Each row is a point on a landscape with many valleys, with its height.
From any point a ball rolls to the lowest of the 2 points nearest to it. It stops when none of these is lower. Distance is the straight distance between rows; heights are no part of it.
tevit (h 39.7): [ 82 115  73  92  89 123 152 130 133 114 158 135 162 107 123 128 112 123
 128  93 146 109 185 113 105 132 172 181]
bup (h 47.1): [ 82 110 164  90  86 137 163  92 161 140 161 112 159  95 134 107 122 136
 141 119 131 132 167  98 110 112 151 186]
gidan (h 73.0): [138 154 167 186 135  77 198 103 152 130 137 171  82 143  94 169 124 107
 163 147 125 165 153 122 147  69  99  49]
laku (h 64.7): [171 189  81 145 138 117 150 137 150  79 107 153  99 127 137 124 144 158
 147 177 152 108 130 171 156  96 106  63]
demab (h 38.1): [100 134  66  97  75 138 139 130 134 118 144 123 163 122 147 110 127 144
 107 107 152  93 156 130 109 141 165 183]
gitid (h 61.5): [180 151 103  90 113 150  96 129 138 115 114 123 148 104 178 112 180 146
 112 159 196  62 173 176 121 133 133  99]
Rem (h 44.5): [140 158 131 124  79 151 155 117 138 120 138 147 133 122 143 138 160 153
 101 145 181 114 191 139 116  97 130 104]
Ris (h 53.1): [132 138 162 145 110 164 139  99  94 182 169 127  97 136 106 152  79 136
 100 105 117 218 119 128 122 115 117 121]
tubo (h 62.4): [190 189  96 125 107 150  98 122 134 121 119 129 137 109 191 107 167 157
 111 182 192  88 167 204 131 105 120  63]
votuk (h 31.6): [141 148 128 129  61 142 169 105 135 102 111 146 114 136  97 165 142 189
 132 137 170 127 151  97 137 140 118 148]
bine (h 41.2): [ 74  97  96  85 108 104 167 127 138 108 184 137 174  83 120 123  91 107
 147  94 133 131 193 113  92 114 173 172]
zil (h 17.7): [123 160 135 127  93 126 131 147 150 104 108  94 145 111 131  73 129 167
 150 142 108 100  90 110 147 173 104 150]
telik (h 68.2): [ 77 114 102 104 102 138 163 120 121 139 205 161 141 102 130 166  88 103
  96  90 144 162 192 139  96  69 168 134]
baso (h 44.7): [136  78 135 150 204 106  96 158 123 110  77 154 125 139 116 119 165  91
 160 131 100  80 108 126 138 165 138 122]
kapez (h 54.6): [132 142 162 151  95 165 131  84 101 176 144  99 114 149 103 139  66 153
 112 111 111 205 108 111 123 143 106 157]
Sete (h 20.6): [128 128 167 167 146 114 149 128 119 130  89 132  96 112 102 133 106 150
 153 143  91 153  93 108 137 159 110 122]
Deluk (h 35.6): [105  83 172 124 169 124  94 112 129 165 117 102 134 138 125 124 133  88
 151 101 104 143 117  98 133 126 135 152]
bilat (h 38.8): [106 104 147 153 161 175  41 104  94 173 131  81 150 167 132 131  86  76
 107  81  85 168  80 127 110 126 124 150]
Vorek (h 64.9): [144 168 120 145 125  98 174 153 144  85 129 146  89  97 109 127 108 149
 146 163 102 149 116 121 146 110  99  91]
gase (h 66.1): [139 176 152 163 101 103 184 127 143 109 145 144  89 116 105 146 111 143
 137 164 129 164 141 120 136  93 100  69]
sigu (h 49.1): [140  83 131 102 204  92 108 172 136  97 107 150 128 115 137 127 182  66
 154 137 147  60 149 143 135 135 140  89]
Nagir (h 28.8): [137 162 150 131  56 147 165 104 129 129 124 113 114 125 113 141 125 180
 114 142 162 146 139 108 120 145 121 142]
Dupi (h 66.6): [ 98 125 174 102 110 138 138 104 129 158 192 120 137  92 177 139 144  99
  56 126 165 177 168 161  97  42 144  90]
tobom (h 42.4): [122 169  29 141  92 119 177 113 146 119 162 195 121 170 132 166 127 133
 102 107 175 123 174 192 124  60 162  82]
futem (h 35.1): [118 130 101 123 146  93 156 157 145 123 205 142 127 112 149 148 132  65
  92 125 121 140 159 177 122  62 142  61]
bub (h 63.6): [146 172 136 143 123  90 177 156 155  77 121 116 100  69 118  84 103 142
 152 177  92 140  98 111 136 132 101  98]
Zosel (h 56.5): [128 134 113 120  96 169 128 121  98 161 168 142 124 150 145 167 134 127
  69 108 156 159 159 143 117 105 147 129]
lura (h 59.3): [154 128  53 122 130 158 110 121 106 147 126 176  94 211 124 207 135 140
  94 102 167 132 141 150 140 127 129 122]
Vuvek (h 31.8): [ 90 111 193 131 155 142  60 121 126 161 116  77 159 138 143  93 145  92
 142 117 111 125  88 115 127 133 126 154]
votu (h 49.0): [130 138 170 176 149 151 129 118  92 195 148 149  94 151 131 177 123 103
  82 112 136 188 121 156 130  87 113  63]
meb (h 45.5): [103 112 196 143 147 121 129  97 145 162 132  94 131 119  96  89  69 150
 184 128  74 157  95  87 127 139  94 157]
viseg (h 28.0): [110 127 173 113 137 107 104 154 153 106  87 110 164 122 136  67 161 123
 189 147 111  63 105  98 146 174 116 146]
mag (h 32.6): [126  87 103 164 185  97 100 140 122 111  63 146 120 160  88 138 137 129
 183 118  62  99  98  93 150 165 128 150]
movu (h 69.3): [ 59  81 134  83 103 144 121  77 129 152 178 109 169 120 140 140 120  98
 107  78 159 150 179 114  88  90 173 193]
fug (h 31.5): [133 112 162 191 168 129 131 109  94 164 108 165  70 151  83 188 102 144
 134 120  87 188 102 114 130 134 113 111]
vil (h 23.1): [ 94 157 111 106  60 167 108 119 121 134 172  84 193 109 168  77 117 141
  83 115 135 115 122 146 104 136 146 182]
rir (h 58.2): [143 109 127 150 135 167  99 102  86 167  90 142 102 198 111 192 137 123
 112  99 147 150 140  97 136 149 114 153]
tulid (h 38.0): [139 113 145 137 133 126 153  99 108 150 141 146 104 131  74 150  62 147
 149 110  74 205 117  96 144 119 109 133]
mek (h 69.4): [128 138 104 115 108  78 202 133 160  70 146 180 107 104  93 168 117 147
 170 147  92 130 168  89 143  93 123 116]
zerur (h 45.6): [ 95 104 161 101  99 148 130  86 147 155 150 102 152 134 124 124 114 139
 141 104 113 149 154  88 119 126 136 190]
toz (h 56.4): [160 126 142 149 181 110 135 155 143  85  67 150 105  98 120 109 160 128
 163 170 129  79 122 132 141 156 102  85]
zesun (h 67.3): [140 183 132 183  67 105 195 105 143 100 162 170  85 138  88 175 111 171
 150 145 149 160 143 119 144  71 111  90]
Gir (h 71.0): [131 108 142 113 165  80 176 148 162 102 135 169 103 119 114 152 146  97
 164 146 103 119 170  96 140 103 122  87]
rom (h 36.0): [131 130  74 106 137 121 134 170 125 124 174 133 120 121 143 120 119 115
  97 124 125 134 131 163 118 115 150 116]
mib (h 43.7): [115 118 161 120  97 140 138  94 139 151 118 107 126 149 109 133 122 153
 152 115 119 152 137  84 131 153 122 175]
tasam (h 57.7): [123 125 141 119 129 142 144 134 114 156 169 144 107 135 128 164 127 112
 101 112 129 170 151 140 130  93 133  99]
Nusi (h 27.5): [134 145  86 110 128 123 106 166 124 121 159 101 146 110 143  62  93 116
 117 125  95 129  71 165 131 145 139 133]
fod (h 69.8): [ 57  86 120  86  94 137 127  90 137 137 155 117 179 129 138 145 135 105
 134  78 160 114 190  93  98 119 176 203]
letek (h 39.4): [134 107  68  98 120 111 133 147 143  95 120 139 131 152 115 130 144 140
 149 118 130  91 143 115 135 160 147 153]
Lugu (h 44.8): [149 148 150 185 153 136 135 123 111 176 128 158 112 150 140 163 145  90
  89 125 153 149 144 185 141  72 112  34]
sene (h 42.3): [110  94 185 157 172 134 102  91 125 174 125 103 129 130 101 108  73 121
 163 110  70 175  93  97 124 127 112 155]
vaz (h 44.3): [116  70 182 116 171 107 152 101 141 180 134 142  87 128  94 160 119 112
 165 118 110 172 154  83 129  94 123 147]
Gabid (h 57.1): [143 133 149 163 103 163 117  94  84 174  94 119  95 181 106 175 115 151
 108 118 150 167 113 107 127 166 103 150]
nav (h 53.6): [129 129 147 110 102  73 193 124 172  75 105 134 130  96  89 125 122 165
 201 152  87 119 135  62 152 145 108 154]
befu (h 33.2): [120 113  57 108 131 121 104 161 121 128 194 113 152 130 133 129 103  99
  96  92 133 151 131 167  98 126 166 155]
kipe (h 55.8): [148 154 124 165  85 168 120  96  89 165 122 110  97 161 107 158  75 165
 100 115 121 196  88 117 135 157  97 157]
rogin (h 58.4): [155 144  75 133 105 176 112 114  87 172 145 162  98 199 142 197 134 140
  62 106 170 147 136 161 129 113 123 116]
sozub (h 45.3): [130 104  78 127 169 131  92 162  94 151 164 120 113 148 130 150 112  92
  95  96 117 156 112 157 128 120 146 114]
rugo (h 50.4): [122 156 128 139  72 152 168 107 118 150 172 170 102 145 105 180 114 150
  95 112 141 177 159 126 115  88 129 113]
muv (h 27.2): [114 116 171 153 164 131  97 141 113 142 107 100 140 115 139  89 140  96
 132 127 100 133  84 132 130 148 127 132]
videl (h 55.6): [156 142 117 129 102  82 191 143 158  59  89 145 106 102  82 154 126 185
 192 164 119 108 119  77 163 133 111 133]
sop (h 51.2): [133 125 144 166 156 163 114 118  77 189 153 149  91 149 113 174  90 111
  91  97 102 209 111 143 130 108 120 101]
pib (h 72.7): [103 136 153  89  79 132 120 130 128 125 164  78 190  71 190  69 149 112
  73 135 153 117 132 153 103 111 156 143]
riku (h 74.0): [132 149 216 110  87 126 154 111 147 140 127  62 148  80 167  81 152 144
 113 177 187 113 149 127  95 124 122 114]
rozu (h 21.7): [116 126  67 125 128 128  59 145 132 119  96 107 144 199 114 132 115 137
 171 102  97  82  98  92 132 175 117 184]
Ruzu (h 68.1): [174 155 145 204 176 145  95 119 118 130  74 156  85 131 131 148 151 160
 113 177 141 101 108 201 125 144 101  49]
Fugo (h 54.7): [126 120 189 156 195  95 120 166 129 115 112 128 127  74 157  71 159  67
 124 171  93 118  75 155 115 130 127  84]
Zin (h 55.3): [138 127 131 113 100 160 132 119 115 144 128 125 131 151 139 152 152 141
  94 116 166 127 166 119 125 137 135 139]
sez (h 19.3): [129 112 110  91 138  81 142 179 151  86 165 119 147  90 128  75 111  84
 149 136  89 112 113 134 125 133 144 129]
dokam (h 12.7): [138 130 121 110 126 101 169 149 141  96 156 132 125  85 114  93  90 118
 146 136  75 142 118 116 138 128 125 123]
lefe (h 45.7): [138 178  68 115  79 154 154 119 136 109 131 168 130 135 148 143 147 178
 101 143 192  97 177 154 117  95 142 114]
Dagi (h 40.5): [131 156 119 122 111 119 177 145 156 102 158 153 114 114 130 135 141 121
 122 150 132 128 173 131 129  85 127  87]
nuf (h 28.5): [ 93 104 137  86 107 105 151 119 165 100 169 125 181 111 101  85  79 149
 192 116  68 113 149  81 122 131 130 181]
votud (h 23.2): [146 178  96 130  76 137 144 131 149  97  99 101 132 119 130 103 118 203
 134 154 133 114  80 117 148 164 111 157]
pife (h 34.6): [ 97 137  83 100  74 162 133 123 100 146 160 126 162 114 162 139 132 130
  62 104 179 121 173 143  95 113 169 164]
susur (h 51.3): [111  85 208 110 183 118 116 114 135 160 120 108 115 106 152 129 170  83
 118 135 164 139 131 128 117  90 122 104]
rasu (h 50.5): [114 104 199  87 123 106 170 115 185 122 112 106 138 103 130  99 167 128
 173 151 152 104 162  85 122 129 125 152]
gek (h 38.5): [160 148 106 138 117 148 133 124 131 136 128 169 113 159 124 170 157 136
 107 126 171 115 165 158 147 100 116  72]
luv (h 28.7): [128 122  76 171 167 114  80 137 122 106  66 135 115 166 108 126 115 152
 168 121  69 103  58 112 151 174 123 159]
tofad (h 48.8): [107 121 187 131 116  89 162 106 161 132 113 100 123 103  95 101  88 168
 202 145  80 145 107  77 138 153  93 155]
Supe (h 65.7): [ 98 131 184  92 108 132 144 106 133 144 201 100 150  55 175 103 122 104
  67 140 146 179 142 154  89  56 139 115]
kar (h 33.3): [178 193  84 131 105 151 137 124 126  99  96 130 103 132 138 132 128 201
 118 165 165 122  97 154 139 135 114 107]
Nisi (h 15.8): [145 155 181 182 141 139 125 135 101 144  95  96 103 103 137 107 122 150
  97 167 134 136  90 154 110 159 107  85]
pegin (h 52.4): [125 129 190 107 110 104 159 126 180 100  89  99 142 105 127  85 164 151
 185 163 142  79 143  88 136 171 107 143]
Tem (h 42.8): [ 79 105  96  84  94 106 194 109 140 105 159 166 150  90  98 138  83 136
 159 100 115 130 201  83 110 109 161 177]
kizaf (h 52.9): [130 112 177 114 156 135 119 132 117 145 119 116 130 113 155 132 168  99
 107 130 158 130 142 138 126 112 125  96]
diz (h 54.2): [146 123 128 107 132 146 118 140 114 137 134 118 136 126 150 126 161 120
  91 126 161 114 144 140 130 126 136 113]
nuduk (h 27.1): [ 82 118 109  95  93 135 105 127 130 124 186  89 194 107 148  91 107 106
 104 101 134 125 136 144 101 120 165 175]
Fivat (h 58.3): [123 135 133 144 171  98 103 188 137 103 102 124 141  95 139  43 137  94
 148 164  75  87  49 156 138 159 132 118]
sava (h 30.2): [105 108  91 110 110 148  96 126 119 131 192  96 176 142 129 115  79 109
 101  86 113 148 124 142 105 126 153 175]
Lek (h 47.0): [129  80 165 122 206  89 116 161 138  98  86 146 133 112 128 106 174  65
 165 147 114  75 120 124 136 149 139 106]
gino (h 31.7): [101 118 135  92 143  95 139 155 136 107 217 121 150  75 166 117 128  65
  83 128 126 147 144 173 104  68 147  80]
navos (h 41.7): [143  95  62 146 191 127  81 146  97 136  96 143 102 192 118 162 133 108
 128 102 121 117 103 134 132 160 143 137]
rilu (h 47.3): [124 170 140 130  71 121 199 114 147 103 170 161 109  92  99 143  93 165
 132 144 117 171 158 111 117  93 119 117]
Vup (h 28.2): [110 140 128 121  94 164  79 107 128 137 137  92 154 173 112 121  84 157
 153  99  83 133 115  76 128 156  98 190]
rusus (h 52.7): [142 118 174 159 210 113 102 165 121 110 101 147 128  90 160 101 176  77
 113 169 117  94 100 174 115 122 123  62]
bogam (h 37.3): [120 104  97 108 103 126 134 124 137 117 134 125 137 155 107 139 123 137
 146 102 107 117 155  93 136 150 145 174]
Bidiv (h 38.9): [114  86 175 165 185 135  98 109 109 171  98 121 113 147 113 135 120 102
 147 106  81 162 102 106 127 142 131 147]
pupim (h 49.2): [110  81 219 141 181 127 126 104 132 186 105 112 100 115 127 140 152 112
 131 143 159 146 128 116 115 111 118 119]
zemag (h 45.9): [107 166 140 122  49 121 208 100 152  96 143 155 117  79 103 136 106 175
 144 148 146 149 178  89 103 100 132 144]
Dezul (h 62.0): [137 165 182 140 134  92 165 156 152  95 108  99 122  60 136  53 121 121
 153 180 103 122  92 118 125 151  99  98]
Muzus (h 68.7): [ 71  99 119  92 101 148 139  99 110 151 184 140 150 116 141 168 118 105
  88  86 169 155 192 128  92  82 176 160]
Kek (h 33.9): [152 150  81 118  85 148 150 118 136 101 114 166 106 151 109 173 145 186
 126 136 165 114 150 116 144 128 129 136]
nunak (h 36.2): [121 132 111 152 125 176  53 117  90 172 121  78 146 182 147 131 105 101
  93  90 110 142  90 129 120 147 116 172]
fuf (h 59.6): [166 152 128 139 154 135 110 151 124 109  80 125 126 100 153  84 158 140
 121 165 154  83 103 159 132 157 114  88]
noto (h 48.9): [120 137 118 115  85 136 174 120 132 122 168 162 114 115 107 151 107 147
 118 121 118 162 165 116 119 100 138 133]
sokiz (h 25.3): [124 130  54 132 143 109  81 138 134 107 100 120 132 176 102 120  93 151
 178 107  76 101  71 103 150 166 120 172]
noloz (h 23.5): [145 175  84 108 102 144 125 153 125 119 150  94 141 105 167  59 111 151
  93 137 113 133  73 165 126 144 135 133]
lufub (h 28.3): [148 134  85 150 110 140 120 102 120 116  76 127 114 179  94 170 117 173
 162 118 116 123  99  79 170 170 107 180]
vebu (h 39.2): [135  70  65 106 178  54 126 171 137 108 130 155 127 156  78 162 130 103
 188  98  94 114 153 100 131 144 143 149]
poro (h 23.4): [115 153 131 123 123 112  99 168 150  95  92 106 152 123 130  57 142 151
 180 151  97  66  81 108 156 184 105 149]
tuf (h 51.9): [145 153 112 167  79 147 156  99 117 159 166 195  87 185  96 213 122 145
 102  86 145 176 144 129 141  80 121  98]
Geru (h 60.4): [156 168  54 131  94 147 147 104 131 107 130 192  95 183 111 209 136 184
 124 118 176 120 132 147 149  99 137 112]
dabu (h 38.4): [128 123 116 147 158  94 168 144 141 141 173 165 105 145 123 169 128  53
 111 118 108 151 160 166 146  59 135  44]
zezi (h 41.5): [152 129  65  95 133 124 112 144 144  90  91 128 137 160 135 112 155 151
 153 128 146  66 115 133 149 177 138 151]
lok (h 36.5): [166 156 117 122 100 145 134 124 140 107  86 115 131 123 135 114 155 173
 126 151 168  95 132 129 141 161 112 127]
fikim (h 24.6): [104 112 165  86 119  95 157 128 178 107 161 114 164  90 118  70  99 124
 188 141  72 118 129  87 133 133 120 168]
Zodi (h 66.9): [153 143 128 186 185 131 121 145 125 126  91 168  92 131 129 143 149 127
 119 159 132 113 119 176 140 118 105  48]
logik (h 57.4): [151 139 119 130 114 173 108 124  91 182 150 142 128 166 158 176 151 120
  51 112 177 144 153 167 127  99 125  91]
Misat (h 44.0): [ 89 130 129  94  74 117 210 102 155 105 151 156 142  69 106 121  87 151
 154 124 113 142 186  82 107 106 145 170]
Memus (h 41.6): [123 133 153 128 103 145 121 114 136 134  98  96 146 148 127 115 144 157
 143 123 132 110 127  95 144 176 110 161]
nogi (h 38.3): [126 151  67 111 106 125 164 152 143 108 161 162 111 124 137 136 127 138
 106 134 139 123 153 158 117  93 146 104]
garu (h 43.5): [141 122  72 126 170 131 110 158 105 137 128 147  97 160 129 155 133 116
 108 111 128 131 117 150 139 132 138 110]
kiriz (h 59.4): [149 162  74 135  71 173 135  96 111 144 145 187 100 186 125 200 132 170
  84 108 181 142 146 142 125 106 127 130]
tirup (h 63.2): [108  98 177  98 163 114 119 130 125 130 185 100 142  81 147  88 103  68
 107 119 104 175 103 147 119  90 139 116]
zuvog (h 56.6): [120 111 149 139 183 102  89 178 115 116 112 119 144  95 152  69 149  68
 124 147 103 103  67 166 127 144 141 105]
fego (h 64.6): [108 120 189  88 124 118 130 122 141 135 178  81 155  63 170  75 136  89
  97 141 129 161 116 142 109  87 135 120]
Rok (h 42.0): [120  92 173 174 177 162  84  94  85 193 103 118  99 171 121 171 125 100
 110  95 117 183 110 116 118 130 128 144]
led (h 40.6): [136  96 135 129 162 119 148 124 111 145 148 157  94 134  88 164  86 118
 146 105  71 180 130 106 140 109 122 115]
Rop (h 32.0): [ 78 120 139  90  96 122 104 130 161 107 155 103 181 132 120  94 112 146
 189 114  87  90 140  73 119 150 133 192]
gofa (h 42.1): [144  75 112 153 202 122  94 144 114 116  62 168 107 166  97 162 162 114
 163 116 118  83 132 115 151 168 133 122]
gibez (h 30.6): [188 185 106 144 117 150 117 108 125  98  62 127 100 133 125 154 136 204
 139 172 186  97 102 158 152 159 102 112]
Ritef (h 59.1): [124 103 151 126 161 128 126 139 109 147 151 125 110 115 132 133 116  94
 117 107 102 169 119 128 133 112 134 115]
Pomo (h 43.6): [133 130 158 163 165 155  87 138  77 171 123 105 128 117 159 121 136 103
  69 124 122 166  85 163 117 129 129 102]
Zala (h 19.7): [152 123 107 143 157 119 135 143 127 103  75 157  96 136 106 146 141 147
 150 140 122 110 107 115 157 152 114 112]
mape (h 32.7): [118 141 107 103  80 169 112 123 100 153 169 105 164 101 183 117 136 128
  40 119 167 138 143 160  99 103 157 141]
lupil (h 39.3): [148 144 139 124 110 149 105 132 124 131  94  96 152 138 149  91 158 146
 120 139 152  88 113 127 143 177 108 144]
Kipo (h 41.9): [128 111 145 163 173 122 140 135 122 174 150 169 102 158 127 187 142  63
 104  99 128 158 144 167 147  67 131  47]
giv (h 25.2): [109 137  97 121  90 148  80 125 138 113 115  99 150 185 117 134 118 160
 162 111  95  98 120  67 133 170  99 197]
voge (h 45.8): [139  99  84 153 178 139  92 141  81 155 155 129 108 156 104 149  68  98
 108  81  81 182  99 144 131 125 141 126]
Lud (h 34.9): [136 105 154 166 145 130 131  88  91 170 119 154  82 154  68 188  73 146
 149 101  85 209 114  92 133 124 111 140]
faza (h 58.0): [166 133 138 166 198 121 103 155 137  90  64 147 109 100 138  88 165 134
 143 176 119  69  91 172 128 163 112  85]
gat (h 71.5): [125 107 125  88 102 139  92 134 115 131 146  94 182 118 179 114 175 106
  73 120 185  97 148 148 110 125 160 139]
boze (h 40.7): [141 161  73 142  99 130 163 123 145 124 154 181 112 159 128 162 137 138
 102 127 157 126 168 169 138  65 140  76]
nitik (h 34.1): [126 122  90 134  97 182  72 103  97 164 144  88 139 197 137 157  91 109
  87  81 111 155 120 123 114 139 123 190]
Fegab (h 41.4): [128 100 180 125 139 103 170  94 141 157 129 138  94 119  79 146  88 148
 175 129  94 180 132  80 133 119 107 145]
biku (h 73.3): [122 152 182 104  69 143 138 117 135 141 151  68 181  70 190  73 157 139
  79 154 175 123 140 140  95 114 139 132]
nomi (h 30.1): [ 82 115 128  94  86 147 106 105 106 139 193  90 181  91 171 104 119 102
  60  98 150 151 142 154  94 102 169 160]
Neba (h 19.5): [122 120 165  98 114 102 185 112 166 109 157 126 134  80 113  93  92 134
 169 141  82 157 138  91 122 119 117 146]
der (h 27.7): [111 105 153  82 157  80 122 165 137  98 181 108 150  71 161  91 138  50
 111 141 120 130 116 154 116  98 147  98]
tos (h 35.9): [134  78  71 130 186  65 114 158 123 105  83 154 114 160  82 150 127 120
 193 108  82  97 112  98 149 161 134 146]
voz (h 34.8): [ 97  86 127  88 111 104 137 123 159 112 137 118 161 133 114 120 137 127
 181 107 101  99 166  76 125 143 152 182]
rova (h 46.8): [102  67 210 130 176 113 137  99 147 196 138 123  76 109 109 159 136  99
 132 130 145 170 145 101 122  76 109 128]
rapo (h 67.4): [ 92 124 134 106 107 144 151 117 122 144 210 136 141  95 149 145 107 100
  72 111 137 172 168 163 102  58 156 110]
lozuf (h 26.2): [133 104 173 186 169 111 136 117 113 129  71 151  80 137  85 171 123 158
 157 138  89 154 100 103 132 157 113 114]
tigez (h 61.7): [113  95 163 103 146 119 130 128 131 128 181 101 165 102 126  74  73  93
 133 117  83 167 104 127 123 105 138 142]
gitot (h 32.1): [111  91 151 112 160 100  91 157 149 108  82 120 161 143 119  95 170  93
 198 129 112  57 121  94 147 166 134 149]
buf (h 27.0): [166 177 106 145  88 144 132 116 137  95  67 103 118 138 116 132 120 211
 147 159 167  96  76 127 162 182 102 150]
nal (h 39.0): [130  93  53 110 163  67  99 179 146 109 130 131 152 156  91 123 121 102
 190  93  96 106 121 118 127 157 144 163]
pafib (h 31.9): [115 127  98 129 155 124  58 168 113 135 133  91 156 138 144  70 115  86
 127 120 101 113  64 158 124 152 139 141]
peg (h 41.3): [119 105 156 157 169 165  62 114  73 177 130  88 129 146 153 134 113  80
  73  99 108 180  88 148 120 124 135 131]
vopa (h 43.4): [135  98 113 154 191 127 117 143  90 148 153 158  99 132  99 144  67 100
 125 104  62 184 104 139 134 116 130 101]
pigo (h 60.5): [122  91 141 107 150 111 131 134 129 131 159 115 139 116 118 106  97  95
 151 103  86 153 120 113 132 121 140 144]
gezas (h 33.1): [158 132  80 111  83 151 133 103 135  98  87 146 124 168 110 166 148 185
 136 128 167  95 141 101 152 166 124 177]
Mosi (h 70.9): [ 88 101 119  83  92 128 104 126 131 119 145 100 199 120 171 111 172 107
 106 107 188  78 167 132 103 135 173 174]
fefa (h 12.8): [139 142 128 160 140 124 132 146 130 107  72 122 111 113 120 104 130 154
 143 150 113 118  81 121 146 171 106 120]
zar (h 18.7): [117 178  81 101  69 160 106 138 135 126 161  84 169 120 171  55 111 162
  95 132 118 108  91 155 119 154 135 172]
zipo (h 31.4): [112 130 136 133  88 176 100  90 118 160 154  87 154 167 127 132  85 138
 113  91 103 164 127 100 121 138 114 191]
zer (h 54.4): [146 128 170 123 143 100 151 144 163  85  71 125 129  93 118  94 163 132
 176 165 138  74 133 100 145 166 105 112]
Fogo (h 65.8): [164 170  92 173 163 123 138 135 138 107  94 173  90 145 126 143 140 137
 139 158 148 114 120 182 160  98 103  43]
Zene (h 23.9): [119 109 149  80 149  82 156 157 157  89 181 122 148  65 140  85 120  69
 137 146  98 128 132 129 116 104 145 115]
pevu (h 44.4): [127 104 195 184 178 162  99 108  86 186  99 120  98 150 128 161 141 117
  95 130 129 164 105 143 114 144 124 111]
Dor (h 37.4): [136 114 103 165 179 145  51 145 109 129  66 119 138 180 135 104 148 117
 138 127 111  76  76 140 136 181 126 152]
sak (h 34.7): [116 125 108 160 163 145  38 145 102 144 101 102 148 166 140  96 125  96
 122 114  92 102  65 144 126 164 133 150]
muf (h 41.8): [169 120  94 113 172 147  69 137 116 124  72 129 135 140 154 107 172 119
 129 132 164  57 114 171 140 175 129 120]
kip (h 24.8): [141 123 120 142 117 120 141 120 127 115  79 134 110 148  94 156 131 164
 167 128 117 126 115  81 161 165 112 146]
tobi (h 35.7): [115  87 109 103 160  74 109 178 145 104 121 123 151 138 110 102 143  84
 187 118 100  85 123 108 136 158 146 146]
Vipe (h 30.9): [149 135  78 126  89 163 107  97 117 124  82 124 126 199 121 163 131 167
 128 114 145 110 116 101 153 175 109 191]
reze (h 25.5): [156 174 140 148  76 142 148 125 111 128 112 106 105 124 124 126 119 181
 101 155 160 145 116 130 125 143 108 109]
Tadep (h 43.1): [167 145  69 106 170 130 103 150 130  95  67 140 120 149 146 112 151 147
 148 135 149  74  90 160 146 177 133 120]
Giz (h 42.7): [131 164 171 138  89 120 181 111 151 117 148 142 114 121 127 141 151 143
 128 168 169 134 190 124 115  85 118  86]
Sel (h 59.2): [144  95  77 133 140 154  97 117  86 161 113 159  96 219 107 217 134 111
 112  87 151 139 155 111 133 140 129 153]
Gog (h 63.4): [179 203  92 152 108 127 137 116 144 103 122 146 116 135 155 115 155 165
 127 182 182 107 161 197 148  90 105  58]
Vam (h 71.9): [132 131 146 144 141  96 180 131 147 122 137 174  89 135 101 172 139 108
 152 136 114 143 163 110 147  87 109  70]
poril (h 60.3): [122 158 168 139 139 107 126 166 144 109 119  97 146  71 146  34 118 111
 142 162  85 114  56 142 132 156 108 117]
fibev (h 44.2): [124 179  28 112  94 143 157 116 137 106 144 188 126 162 145 165 136 165
 107 122 187 103 167 176 116  96 161 107]
milef (h 51.7): [117 113 183 102 126  70 185 113 186 107 109 119 123  89 103  98 127 146
 200 157  97 122 136  65 133 140 106 156]
Vara (h 36.1): [174 175  96 142 118 156 116 124 119 127 105 149  99 149 132 154 143 170
 109 144 177 116 129 162 146 124 106  84]
gasuz (h 46.0): [150 130 169 171 170 151  77 146  85 161  98 105 141 102 181  98 151 115
  64 153 142 126  73 181 110 141 125  85]
zuve (h 36.4): [ 97 147  47  87  74 154 147 123 118 126 131 140 166 118 161 128 129 145
  90 109 204  84 185 135  97 129 170 177]
kofef (h 46.7): [136 128 178 193 174 155 112 128  88 179 113 141  96 139 131 167 140 120
  82 134 132 162 108 163 117 117 113  68]
pobi (h 60.7): [178 143 131 110 144 144  96 143 129 116  89 119 142  94 162  97 179 128
 124 160 172  66 149 167 135 145 117  94]
zoko (h 68.4): [143 167 114 149  91  90 198 125 149  86 154 176  92 109  77 181  95 168
 165 151 100 160 136  98 151  81 106 106]
pode (h 39.5): [150  98  85 152 182 145  73 127 105 131  60 143 115 188 120 143 154 121
 136 115 129  86 105 134 139 179 130 148]
fovar (h 70.1): [131 105 135  98 128  86 182 137 157  93 125 161 114 119 102 151 135 134
 178 135  99 128 164  78 140 123 129 130]
pafil (h 72.1): [111 120 141  92 105 127  90 134 116 134 160  75 181 107 179  88 153  94
  79 119 146 122 115 156 118 123 154 140]
gida (h 74.8): [135 159 189 125  82 132 157 118 141 127 109  70 134 101 137  89 138 163
 128 164 162 114 129 117 115 161 109 122]
Kapi (h 48.7): [ 86  90 174  80  97 114 169 100 185 130 130 119 151 107 129 111 161 138
 172 129 142 102 181  73 115 120 144 194]
Fogit (h 39.6): [134 103 121 130 168 139  58 142 103 132  83 109 153 157 146 107 166  92
 128 122 145  72 102 143 138 167 137 139]
luzu (h 39.1): [161 152 145 111 107 128 139 138 151  94  90 109 140  96 145  85 167 152
 134 167 167  77 149 133 132 150 115 114]
vomiv (h 21.9): [135 145 164 169 150 140 110 151 106 145 107  92 129  92 148  78 124 121
 100 145 103 140  70 155 123 157 118 106]
duvep (h 50.9): [141 102 147 131 214 108  92 165 124 112 111 147 133  99 160 121 183  68
 123 152 148  68 131 177 132 115 127  55]
kir (h 21.2): [162 183 142 167 123 146 129 134 102 137  95 109  97 120 137 119 122 170
  94 171 162 130 105 158 124 140 101  76]
Nilib (h 70.4): [ 62 106  95  91  80 134 106 122 137 123 147 103 199 132 147 127 145 110
 126  87 171  80 179 113  95 143 172 204]

Where does a ball stop that starts at each point below?
kapez => Nisi
laku => lok
gidan => zar
lefe => zil
tuf => nuduk
Gir => zar
pegin => lok
Tadep => dokam
diz => fefa
duvep => zar
Lugu => dokam
voge => fefa
sozub => zar
nav => Nisi
Pomo => rozu

Call two points neighbours if one is among the 2 nearest of the other. Go from one point of each pair to the other, from neighbour to neighbour, staying as low as possible. Name the highest point that can't be avoided.
zil and fefa => voge
zil and dokam => lefe
zar and dokam => Tadep
rozu and lok => gida
Nisi and fefa => Kek
zil and rozu => vebu
